A landscape with many valleys, sampled at points; each row gives a point and its height.
A ball rolls from a point to whichever of its 2 nearest points has the largest drop for the distance, and stops where none of them is lower. Distance is the straight distance between rows; heights are no part of it.
z625: [125  94 103 106 133  77  94 110 108 122 129  54 159 146 131 112 165 150
 191  74]  h=19.4
z861: [205 125 107  82 152 133 107 108 130 146 124 130 105 100  64 100  99 122
 116  60]  h=42.9
z251: [122 142 131 109 165 188 160 155 176 126 113 175 159 123 126 161 183 106
  48 159]  h=56.0
z275: [123 114 125  83 123  78 152 122 109 174  80 137 159 116  72  72 203 152
  93 125]  h=86.6
z894: [161 162 147 131 120  82 195  69 137 158 126 183  75 104 122 132  53 130
 125 126]  h=51.1
z651: [157 115 137 102 101  76  86 143  77 151 150  82 137 152 119 141 157 140
 167 153]  h=28.7
z461: [125 133 102 179  91 102 179 108 145 122  96 185  97 117 145 121  66 117
 143 151]  h=46.6
z636: [110  86 150  98 107 127  92 108 111  75 153  89 162 130 151 173 152 160
 165 132]  h=60.9
z801: [118 123 132 148 123 169 142 142 176 120  98 182 162 104  99 147 175 121
  56 175]  h=46.8
z304: [176  97 114 153 132 121 110 133 143 162  96 135 108 107  50  73 154 102
 110  82]  h=37.3
z33: [ 95 146 145 164  73 136 183 111 193  84 131 165  86 123 145 152  48  95
 127 134]  h=55.9
z290: [110 115 119 184  76  87 152 163 119 109 129 141 105 142 128 127 109 123
 126 126]  h=31.9
z95: [111 127 115  96 162  71 156 132 110 115 120 123 151 147 190 153 173 156
  65 147]  h=58.0
z521: [112 127 122 108 160 102 113 108 110 121 136  72 151 148 155 109 134 159
 176  73]  h=15.5
z743: [140  94 141  97 127 102 122 137 144 173 103 129 141  94  41  78 199 140
 102 118]  h=84.3
z527: [ 97 144 112  96 191 173 125 120 147 102 137  87 193 128 166 142 158 153
 126 111]  h=29.5
z155: [140 173 130 126 152  74 177  87 100 155 118 151  96 135 136 110  83 134
 123 146]  h=45.4
z825: [121 133 112  91 151  92 151 142 152 107 136 135 160 128 184 193 198 142
  48 152]  h=61.1
z974: [133 140 137 111 176 143 148  96 120 127 121 128 104 108 128  85  76 124
 109 110]  h=36.6
z101: [105  91  93 196  86  91 165 166 131 119  72 186 137 114 158 156 142 120
 131 162]  h=60.5
z321: [142 143 147 123 146 135 118 101 140  90 163  91  98 121 156 151  64 146
 155  90]  h=27.4
z177: [ 93 136 144 133 171 179 104 127 116 104 165 108 159 176 181 155 107 135
 199  90]  h=17.7
z915: [110 121 134 148  87  86 124 158 114 122 142 120 113 170 158 140 123 138
 124 153]  h=25.4
z665: [151 127 161  85 135 101 143  87 122 115 161  95  84 106 134 130  56 154
 134  89]  h=30.2
z92: [144 132 113 105 168 133  99 131 110 153 144  85 124 136 130 113 121 122
 151 123]  h=46.3
z672: [113 108 129 105 126 121 124 149 152 105 124 171 154 104 162 192 192 130
  42 159]  h=65.0
z656: [142 152 143 110 168 186 139  98 138 112 134 142  85 109 126 108  36 121
 123  82]  h=34.3
z580: [141 156 159 141  69  71 187  87 149 150 137 155 100 108 121 148  60 125
 148 117]  h=53.4
z424: [124 160 109 106 183 170 132 142 148 100 136  94 204 169 143 148 194 136
 123 121]  h=18.8
z643: [100 140 112 125 143 183  99 173 147 125 127 126 139 140 143 148 144 112
  95 177]  h=39.5
z972: [119 154 135 112 144 150  90 151  88 129 160  92 147 193 167 154 139 133
 190 142]  h=39.0
z525: [125 166 127 135 157 195 154 180 173 128 137 130 172 153 131 174 192 127
  71 171]  h=47.3
z862: [104  99 135 149 134 110 153  87 133  98 129  92 112 112 138 127  98 156
 111  82]  h=42.1
z415: [160 118  96 181 111 104 144 123 112 165  77 182 106 113  85  83 134  99
 150 127]  h=19.7
z644: [118 135 140  53 155 172 106 130  95 131 140 113 192 141 159 160 188 150
 142 164]  h=68.1
z496: [141 164  92 195 130 132 126 141 113 163  99 147  93 152  79  73 125  84
 141 134]  h=18.7
z538: [104 101 106 205  85  76 160 171 111 138  82 173 165 118 121 127 169 110
 116 126]  h=67.1
z739: [116 116 105 130 101  62 164 126  97 118  86 169 143 131 141 114 157 143
  79 145]  h=47.4
z730: [119  81 112 142 103 103 157 133 120 147  69 205 142  67 103 120 182 139
 116 177]  h=32.4
z598: [117 156 125 109 190 217 146 124 153 131 115 122 163 118 112 114 167 127
  71 129]  h=39.3
z529: [131 117 157  95 142 136  96 105  96 110 184  99 136 154 153 169  93 133
 209  93]  h=18.0
z193: [126 155 109 164 122 108 117 151 123 127 129 100 120 172 144 120 116 120
 134 127]  h=19.5
z403: [114 143 130 133 142  89 141 138 106 124 100 107 156 146 151 123 165 150
  77 140]  h=55.0
z600: [171 120 107 181  94 123 130 125 125 144 119 158  73 120  72 107 114  94
 140 123]  h=27.5
z506: [133 154 126  81 163 111  96 139  86 186 112  79 161 174 114 106 188 140
 147 160]  h=60.7
z926: [109  91 137 113 119 134 112 143 167  94 133 115 164  93 151 176 184 157
  54 140]  h=69.4
z605: [122 103  85 189  70 104 177 128 152 122  72 192 116  92 159 134 106 122
 157 176]  h=53.0
z682: [186 103 118  89 137 116  94 123 139 178 115 142 107 109  50  82 132 112
 128  99]  h=40.7
z182: [146 106 145 102 166 147 127  80 135 104 149 114  82  89 123 123  49 143
 121  77]  h=32.0
z74: [135  96 135 106 117 133 104 119 148 135 124 122 143  95  76 103 186 123
  84 131]  h=81.3
z163: [127  77 116 145  81  75 162 139  97 127  71 180 147  81 118 131 153 134
  90 144]  h=41.6
z2: [122 168 121 145 111 132 143 162 153 146 146 146  75 182 121 115  69  92
 160 145]  h=44.8
z573: [172  97 112 179  98 133 131 112 153 121 117 170  90  86  64 106  91 104
 136  82]  h=33.1
z257: [162 132 111  94 156 114 111 113 111 147 128 115 107 136  98 104  95 127
 132  95]  h=44.6
z770: [114 123 133  85 178 174 124 105 127 135 122  83 178 121 132 114 164 157
 124 104]  h=36.3
z562: [108  97 143 101 158 151 102  97 111  94 164  94 127 110 166 160  75 150
 171  89]  h=23.3
z543: [128 157 105 144 154 188 129 168 179 102 129  91 175 166 130 166 184 136
 103 129]  h=33.2
z184: [110 104 146 146  99 136 104 142 140 109 144  99 164 125 127 148 180 135
  84 139]  h=74.3
z756: [159 154 126 151 124 136 140 125 136 146 134 153  68 141 125 115  58 104
 133 121]  h=41.9
z608: [ 95 106 131 122  98 166  72 143 132 106 172 109 138 147 149 165 147 120
 171 129]  h=35.6
z151: [ 94 150 156 110 157 190 113 147 110 112 172 116 138 154 204 129  88 130
 187 136]  h=26.0
z514: [113  87 133 121 143 126 128  97 143 106 125  96 129  89 105 113 132 151
  97  78]  h=45.7
z660: [143 142 145 192  83 108 170 107 165 102 135 169  84  90 122 146  60 113
 134  93]  h=61.3
z611: [105 142 121 141 175 125 110 121 113  99 142  84 154 166 172 154 128 142
 191 101]  h=8.4
z117: [177 148 126 127 110  86 182  85 112 158 111 179 100 118 126 111  81 116
 142 169]  h=48.3
z516: [131 118 133  86 125  91  91 118 100 141 130  68 158 141 138 135 175 163
 177 120]  h=24.0
z755: [104 107 156  90 131 163  71 117 107 106 185 117 156 137 152 162 139 111
 202 114]  h=26.4
z513: [119 163 120 148 169 194 123 156 139 121 119 113 168 139 131 121 146 107
  86 136]  h=32.8
z280: [124 152 141  53 150 137 117 131 108 162 123  97 178 155 112 138 202 159
 148 171]  h=63.8
z664: [118 100 139 159 106 145 120 149 147 141  95 165 140 105  85 127 182 114
  89 164]  h=33.6
z850: [126 122 109 132 129  43 138 150  80 149  97 141 156 146 166 127 183 151
  91 142]  h=51.5
z519: [126 125 118 114 143 154  96 129 115 129 140 111 133 148 144 130 143 126
 124 166]  h=45.3
z135: [ 92  87 135 123 105 153  72 110 140  86 155  85 167 102 147 176 152 148
 140  85]  h=55.6
z859: [ 94 156 141 178  59  96 172 151 156  99 123 154  86 148 146 144  62 113
 136 136]  h=52.3
z80: [138 156 133 182 105 106 169 131 124 126 117 138  92 144 124 116  84 134
 122 114]  h=38.0
z567: [140 145 136  90 153 179  77 158  94 164 170 114 133 166 158 117 129 113
 193 141]  h=43.4
z544: [141 113 120 151 127 112  93 131 124 148 108 104 125 103  76  78 178 122
 130  98]  h=32.3
z578: [124 129 144 152  77 132 146 118 182 122 132 170  82 112 124 134  60  89
 138 118]  h=58.5
z946: [144 152 113 172 142 121 124 146 126 155 113 123 122 146  81  77 169 114
 133 111]  h=25.8
z229: [149 148  98 177 113 116 148 126 128 163  93 187 104 156  96  98 118  97
 153 172]  h=7.1
z804: [116 171 143 134  61 117 166 150 144 122 144 149  90 164 141 129  74 104
 144 163]  h=48.5
z407: [140 154 144 101 149 185 127 126 126 136 159 161  78 110 140 101  40 105
 135 129]  h=36.5
z261: [142 178 129  81 185 186 111 151  78 156 153 130 126 140 162  96 114 139
 186 134]  h=41.8
z780: [135  71 145 150  90 121 118 142 139 154  76 186 144  69  68 121 172 108
 116 193]  h=14.9
z869: [127 143 115  90 164  93 130 127 109 150 108  89 160 159 139 117 191 164
 115 139]  h=58.4
z593: [110 140 114 148 128  99 178  95 115 128 110 171 100 137 155 113  66 134
 110 153]  h=42.7
z921: [124 132 133  97 118 108  87 163  84 132 148  95 142 181 157 138 155 142
 168 186]  h=33.7
z659: [151 147 143  87 164 200 130 138  92 155 170 136  99 124 155  94  81 115
 159 136]  h=38.9
z52: [111 112 132 110 157 186 117 106 147 128 112 107 155 107 123 107 159 127
  87 128]  h=42.3
z518: [ 92 174 134 110 167 222  87 177 119 122 163 128 114 151 191 129 100 103
 170 146]  h=31.5
z460: [112 167 115 166 158 161  98 162 131 123 142  96 145 167 143 128 135 125
 126 126]  h=25.9
z457: [109 129 134 155 169 128 128  99 139 118 133 106 104 132 138 108  88 134
 112 102]  h=39.2
z888: [123 100 130 137  99 111 111 135 118 119 125 116 133 104 105 113 154 137
  87 150]  h=78.2
z364: [117  91 143 122 131 147  89 115 153  90 148  74 146  89 126 125 148 140
 111 102]  h=50.2
z624: [171 139 154 137  69  94 131 124 145 114 160 106  86 118  99 153  69 128
 146  74]  h=65.3
z863: [133  85 122 173  93 142 128 103 162 118 124 187  85  73  90 128 101 111
 103 120]  h=38.2
z210: [175 141 140 121  80  89 129 141 112 139 163 111  84 146  88 135  79 121
 146 119]  h=66.8
z925: [149 172 146 160 100 102 164 116 163 118 148 126  63 110 117 154  48 119
 139  88]  h=63.7
z832: [127 120 133 117  72  55 151 134  92 133 139 126 106 138 126 125 109 136
 128 153]  h=30.6
z524: [ 97 109 147  69 129 138  92 119 115 125 156  90 179 144 157 178 172 147
 148 137]  h=64.9
z588: [127  65 121 145 110 146 109  95 146 115 110 160 116  56  75 118 137  94
  96 129]  h=43.6

Call two points neighbours if one is among the 2 nearest of the other. Go from one point of each pair to the other, from neighbour to neighbour, staying as low as possible. Name the highest point that can't be avoided.
z593 and z424 | z925
z529 and z193 | z644
z193 and z229 | z92
z780 and z193 | z251
z424 and z193 | z52
z529 and z611 | z567
